Points, in no order, along strands that fork and pass close to each other.
Points whose rows are less than 23.5 apart are linked; no others are.
(29): -19 8 -17 15 25 -20 -9 15 -28 1 27
(883): -16 17 50 9 3 9 34 22 31 4 12
(139): -4 -6 -11 8 -4 -23 5 12 -47 -19 25
(123): -5 1 -27 -2 17 9 -26 -6 -7 18 -28
(61): -22 15 55 17 12 2 43 23 26 -2 29
(719): -7 0 -32 -3 17 -2 -34 6 -35 -3 -7
(759): 10 -11 -6 -4 -17 4 5 -15 3 -6 -1
(442): 4 -11 -37 -14 5 7 -38 -3 -33 -5 -24
(10): -8 5 -23 4 22 1 -22 -4 -2 23 -25
(70): 18 -1 -9 -13 -21 14 -15 -12 18 21 -48
(146): -11 2 -32 1 24 -7 -31 8 -34 2 -2
(887): 1 4 -10 1 9 2 -12 -7 8 18 -21
(799): -19 16 -1 20 39 -25 2 10 -4 8 36
(738): -2 -2 -1 9 1 -17 11 1 -11 -13 37
(747): -7 11 12 11 21 -12 13 3 9 0 28
(136): 15 -27 -25 -19 -36 14 -18 -17 -24 -19 -22
(28): 22 -29 -1 -12 -54 3 16 -17 -14 -33 14
(804): -1 3 -7 2 7 -1 -4 -9 6 11 -7
(167): 14 -3 35 -7 -27 19 27 3 33 -6 -9
(291): 12 -11 -31 -15 -9 19 -28 -14 -1 14 -55
(190): -17 10 48 17 17 0 40 18 21 -11 33
(897): -10 8 1 14 22 -19 7 5 -2 0 30
(198): -4 11 21 8 16 -7 18 4 16 -2 21
(214): 23 -24 7 -10 -50 -4 25 -12 -10 -36 27
(62): 8 8 38 -11 -30 23 12 13 39 6 -20
(578): -12 24 4 5 27 -7 -13 6 16 35 -17
(371): 5 -10 -36 -15 4 17 -35 -10 -15 6 -38
(596): 20 -22 13 -7 -44 -1 27 -10 -4 -38 33
(763): 11 6 37 -8 -26 19 19 9 37 1 -17
(39): -16 12 -3 19 28 -23 6 11 -8 0 39
(643): -2 11 -8 -2 11 1 -18 -4 12 29 -31
(729): -12 3 -12 13 9 -24 1 15 -35 -9 32
(713): 20 -3 0 -12 -25 13 -5 -12 23 13 -36
(380): 13 -16 -9 -5 -28 2 5 -14 -8 -16 8
(617): 5 2 -20 -8 -3 12 -25 -9 9 28 -49
(181): -16 20 10 15 39 -15 2 6 8 16 17
(305): 18 -8 27 -5 -24 15 26 -4 26 -16 1
(766): -3 -1 -2 10 -5 -24 13 8 -26 -18 41
(739): -21 19 4 18 42 -21 0 8 4 14 27
(876): 18 -29 -27 -22 -37 21 -16 -23 -14 -13 -31
(657): -17 7 -23 13 30 -14 -17 12 -27 4 14
(780): -26 19 57 15 2 10 43 29 33 6 21
(297): 11 -8 -5 -4 -12 4 1 -15 10 1 -8
(862): -2 -5 -29 -6 9 10 -27 -10 -7 13 -34
(8): 22 -19 18 -10 -34 9 29 -15 16 -29 15
(156): -13 18 -2 13 32 -12 -8 1 7 23 1
(36): -1 7 -20 -2 9 7 -22 -6 7 30 -42
(30): 13 -24 -26 -17 -25 10 -22 -10 -28 -19 -16
(836): -9 19 -4 4 23 -5 -19 1 11 35 -25
(304): -5 -3 -9 10 -2 -23 7 10 -36 -16 32
(17): -15 8 -10 16 21 -23 2 14 -22 -4 37
(700): -3 2 37 8 5 2 34 8 21 -17 32
(261): -4 11 4 4 16 -5 -2 -3 13 17 -6
(325): -4 -8 -18 3 -2 -19 -7 12 -51 -20 12
(225): 21 -14 27 -7 -30 14 31 -10 23 -24 8
(625): -4 21 38 -5 -6 13 10 19 33 15 -10
(438): 3 -4 0 4 -2 -6 8 -8 1 -7 17
(268): 13 1 -15 -14 -17 15 -24 -9 16 26 -56
(591): 7 -15 -33 -16 -6 10 -34 -6 -29 -9 -24
(567): -12 6 40 15 15 -3 37 13 18 -16 40
(705): -3 0 -3 7 2 -11 6 -1 -7 -8 26
(576): -10 13 43 7 8 5 29 16 26 1 13
(688): 10 -15 -34 -16 -5 19 -33 -14 -11 5 -45
(334): 9 -19 -31 -19 -15 9 -32 -6 -35 -15 -22
(329): 0 -4 -34 -10 11 1 -38 3 -32 -3 -19
(440): 8 -6 -23 -10 -5 17 -23 -14 3 18 -45
(707): 1 -8 35 9 -7 -1 42 7 11 -33 49
(806): 19 -26 -5 -10 -49 2 9 -16 -18 -28 9
(252): -13 30 11 4 32 -9 -9 8 17 37 -12
(43): 18 -28 -30 -24 -29 24 -23 -22 -13 -5 -42
(906): -11 6 -20 6 22 -3 -18 -3 -5 17 -12
(495): -16 6 -30 5 31 -7 -28 10 -27 7 1
(829): -13 22 12 10 35 -12 1 8 15 22 6
(536): 21 -22 20 -8 -39 6 32 -11 8 -36 26
(54): 2 -3 31 7 -3 -2 36 6 14 -26 40
(516): -2 20 30 -2 5 5 4 12 28 18 -12
(569): 14 -5 -3 -9 -16 8 -2 -14 14 7 -24
(270): -12 10 -12 11 28 -9 -11 -1 -1 17 2
(434): -2 16 17 0 12 0 4 3 21 17 -8
(517): -7 13 32 7 17 -3 23 8 20 0 17
(778): 13 -21 -9 -7 -38 -2 5 -10 -22 -24 13

Follow the links from the first point to the second, and from the first to the third. Name the last point that the two ways share.
(291); (70); (836) | (617)
(39); (438); (325) | (304)
(70); (291); (643) | (617)
(766); (198); (181) | (39)

A fork is a point with three links, a tip a point with one. Leave the first point through the second and follow the links. Name the first fork or tip that comes.
(297); (569) | (617)
(270); (156) | (39)
(591); (334) | (43)
(495); (657) | (17)
(643); (887) | (625)
(434); (261) | (643)

Name the points in between on the shortest way along the links from the first point to the second, in order.
(54); (780) | (700), (567), (190), (61)
(897); (29) | (39), (17)
(657); (334) | (495), (146), (719), (329), (442), (591)
(596); (297) | (214), (28), (806), (778), (380), (759)
(438); (17) | (705), (738), (766), (304), (729)
(759); (36) | (297), (569), (713), (70), (268), (617)
